Points on a hilly landscape, in no order, each with its height.
A ball rolls from a point to the lowest of its 6 nearest points, and stops where none of them is lower. Distance is the straight distance between rows; heights are no part of it.
z_720: | 103 | 137 | 112 |  91 | 106 | 126 | 115 | 140 |  (h 1.22)
z_560: | 190 | 120 | 145 | 115 | 134 | 132 | 113 | 180 |  (h 2.84)
z_342: | 145 | 146 | 131 |  78 | 109 | 134 |  88 | 172 |  (h 5.67)
z_987: |  99 | 137 | 128 | 164 | 150 | 123 | 147 |  89 |  (h 5.00)
z_678: | 127 | 142 | 104 | 146 | 138 | 130 | 153 | 118 |  (h 9.22)
z_250: |  95 | 133 | 128 | 120 | 129 | 130 | 123 | 132 |  (h 4.60)
z_222: |  62 |  96 | 122 | 129 | 100 | 124 | 144 |  79 |  (h 2.92)
z_677: |  89 | 128 | 149 | 162 | 147 | 122 | 139 |  80 |  (h 3.33)
z_548: | 199 | 106 | 117 | 106 | 120 | 124 | 126 | 170 |  (h 4.00)
z_718: | 201 | 116 | 127 |  87 | 101 | 126 | 100 | 177 |  (h 0.76)
z_646: |  81 | 121 |  95 | 147 | 118 | 117 | 160 |  76 |  (h 2.96)
z_497: | 147 | 144 | 134 | 107 | 132 | 142 | 109 | 164 |  (h 6.42)
z_691: | 124 | 145 | 126 | 137 | 139 | 133 | 129 | 135 |  (h 8.42)
z_938: | 144 | 146 | 143 | 126 | 145 | 135 | 118 | 158 |  (h 3.77)
z_198: | 194 | 123 | 160 | 116 | 147 | 140 | 102 | 189 |  (h 3.50)
z_966: | 161 | 141 | 156 | 128 | 153 | 140 | 111 | 171 |  (h 3.09)
z_657: | 137 | 150 | 123 | 168 | 157 | 126 | 150 | 109 |  (h 7.58)
z_517: | 218 |  88 | 120 |  82 |  90 | 103 |  93 | 171 |  (h 3.56)
z_102: | 132 | 143 | 123 | 101 | 120 | 134 | 110 | 161 |  (h 5.24)
z_149: | 198 | 119 | 146 | 130 | 143 | 131 | 125 | 170 |  (h 1.21)
z_953: | 196 | 116 | 107 |  76 |  86 | 121 | 106 | 168 |  (h 3.24)
z_400: | 166 | 138 | 115 | 116 | 125 | 135 | 123 | 164 |  (h 7.56)
z_553: | 164 | 131 | 102 |  86 |  93 | 130 | 112 | 161 |  (h 4.51)
z_612: | 178 | 135 | 133 |  71 |  94 | 129 |  72 | 181 |  (h 7.84)
z_45: |  73 | 110 |  96 | 134 | 106 | 120 | 158 |  78 |  (h 2.94)
z_417: | 125 | 151 | 136 | 163 | 156 | 128 | 138 | 122 |  (h 7.19)
z_48: | 156 | 135 | 111 |  97 | 108 | 133 | 119 | 161 |  (h 5.85)
z_893: |  80 | 131 | 143 | 111 | 119 | 128 | 111 | 135 |  (h 2.62)
z_46: | 146 | 140 | 114 | 141 | 138 | 133 | 140 | 142 |  (h 7.57)
z_310: |  90 | 132 | 154 | 152 | 148 | 128 | 123 | 112 |  (h 4.28)
z_941: | 137 | 139 | 106 | 114 | 120 | 130 | 131 | 146 |  (h 8.98)
z_875: | 160 | 143 | 122 | 153 | 151 | 139 | 146 | 137 |  (h 4.26)
z_416: | 177 | 135 | 131 | 139 | 147 | 140 | 134 | 155 |  (h 3.42)
z_264: |  96 | 130 | 131 | 151 | 140 | 127 | 137 |  99 |  (h 4.85)
z_4: | 158 | 143 | 143 | 147 | 161 | 143 | 123 | 154 |  (h 1.20)
z_730: | 121 | 138 |  84 | 120 | 108 | 126 | 146 | 125 |  (h 9.10)
z_815: |  87 | 127 |  99 | 125 | 109 | 121 | 143 | 105 |  (h 4.44)
z_200: | 135 | 138 | 113 |  82 | 104 | 129 | 106 | 159 |  (h 2.97)
z_73: |  80 | 109 | 149 | 169 | 136 | 118 | 155 |  46 |  (h 1.03)
z_555: | 161 | 134 | 102 | 135 | 129 | 130 | 151 | 139 |  (h 8.60)
z_126: |  70 | 113 | 117 | 114 | 105 | 124 | 129 | 102 |  (h 3.95)
z_801: | 196 | 122 | 137 |  84 | 109 | 127 |  90 | 179 |  (h 3.41)
z_582: |  76 | 111 | 130 | 145 | 125 | 122 | 145 |  78 |  (h 2.35)
z_189: |  78 | 108 | 123 | 157 | 118 | 122 | 151 |  60 |  (h 1.67)
z_420: | 112 | 141 | 147 | 148 | 159 | 134 | 123 | 131 |  (h 6.09)
z_695: | 213 |  95 | 142 | 121 | 139 | 121 | 126 | 177 |  (h 2.69)
z_575: |  88 | 126 | 171 | 165 | 157 | 124 | 130 |  85 |  (h 2.44)
z_195: |  99 | 135 | 152 | 167 | 156 | 127 | 134 |  93 |  (h 3.59)
z_642: |  65 |  97 | 158 | 136 | 121 | 132 | 131 |  82 |  (h 3.62)
z_513: | 100 | 131 | 146 | 183 | 151 | 116 | 150 |  59 |  (h 2.47)
z_282: | 112 | 139 |  95 | 142 | 129 | 122 | 157 | 105 |  (h 6.91)
z_712: |  85 | 105 | 178 | 174 | 141 | 124 | 140 |  51 |  (h 1.43)
z_430: |  61 |  86 | 146 | 135 | 105 | 133 | 137 |  68 |  (h 3.18)
z_474: |  85 | 126 | 116 | 112 | 115 | 124 | 126 | 117 |  (h 3.81)
z_97: | 170 | 126 |  98 | 108 | 116 | 129 | 135 | 156 |  (h 8.27)
z_22: | 108 | 134 | 121 | 181 | 147 | 110 | 166 |  60 |  (h 4.18)
z_536: | 101 | 135 | 104 | 162 | 137 | 123 | 160 |  83 |  (h 4.82)
z_324: | 188 | 126 | 152 |  99 | 130 | 138 |  94 | 187 |  (h 4.89)
z_525: |  76 | 121 | 137 | 126 | 125 | 130 | 127 | 112 |  (h 4.19)
z_185: | 110 | 144 | 144 | 131 | 145 | 136 | 115 | 142 |  (h 6.30)
z_791: | 106 | 139 | 115 | 133 | 131 | 130 | 141 | 123 |  (h 7.39)
z_128: | 108 | 141 | 129 |  91 | 118 | 131 | 104 | 156 |  (h 2.48)

Where does a ball stop that starts at each point below?
z_553 -> z_720
z_657 -> z_4
z_97 -> z_718
z_222 -> z_73
z_46 -> z_4
z_126 -> z_73
z_400 -> z_4
z_525 -> z_720

Call two points neighbours if one is among the 6 nearest of the other. Go from one point of each pair to the other, from neighbour to neighbour, staying as low as possible. Name the highest point that can't be avoided.
z_73 and z_4 -> z_553
z_720 and z_73 -> z_126
z_149 and z_4 -> z_966
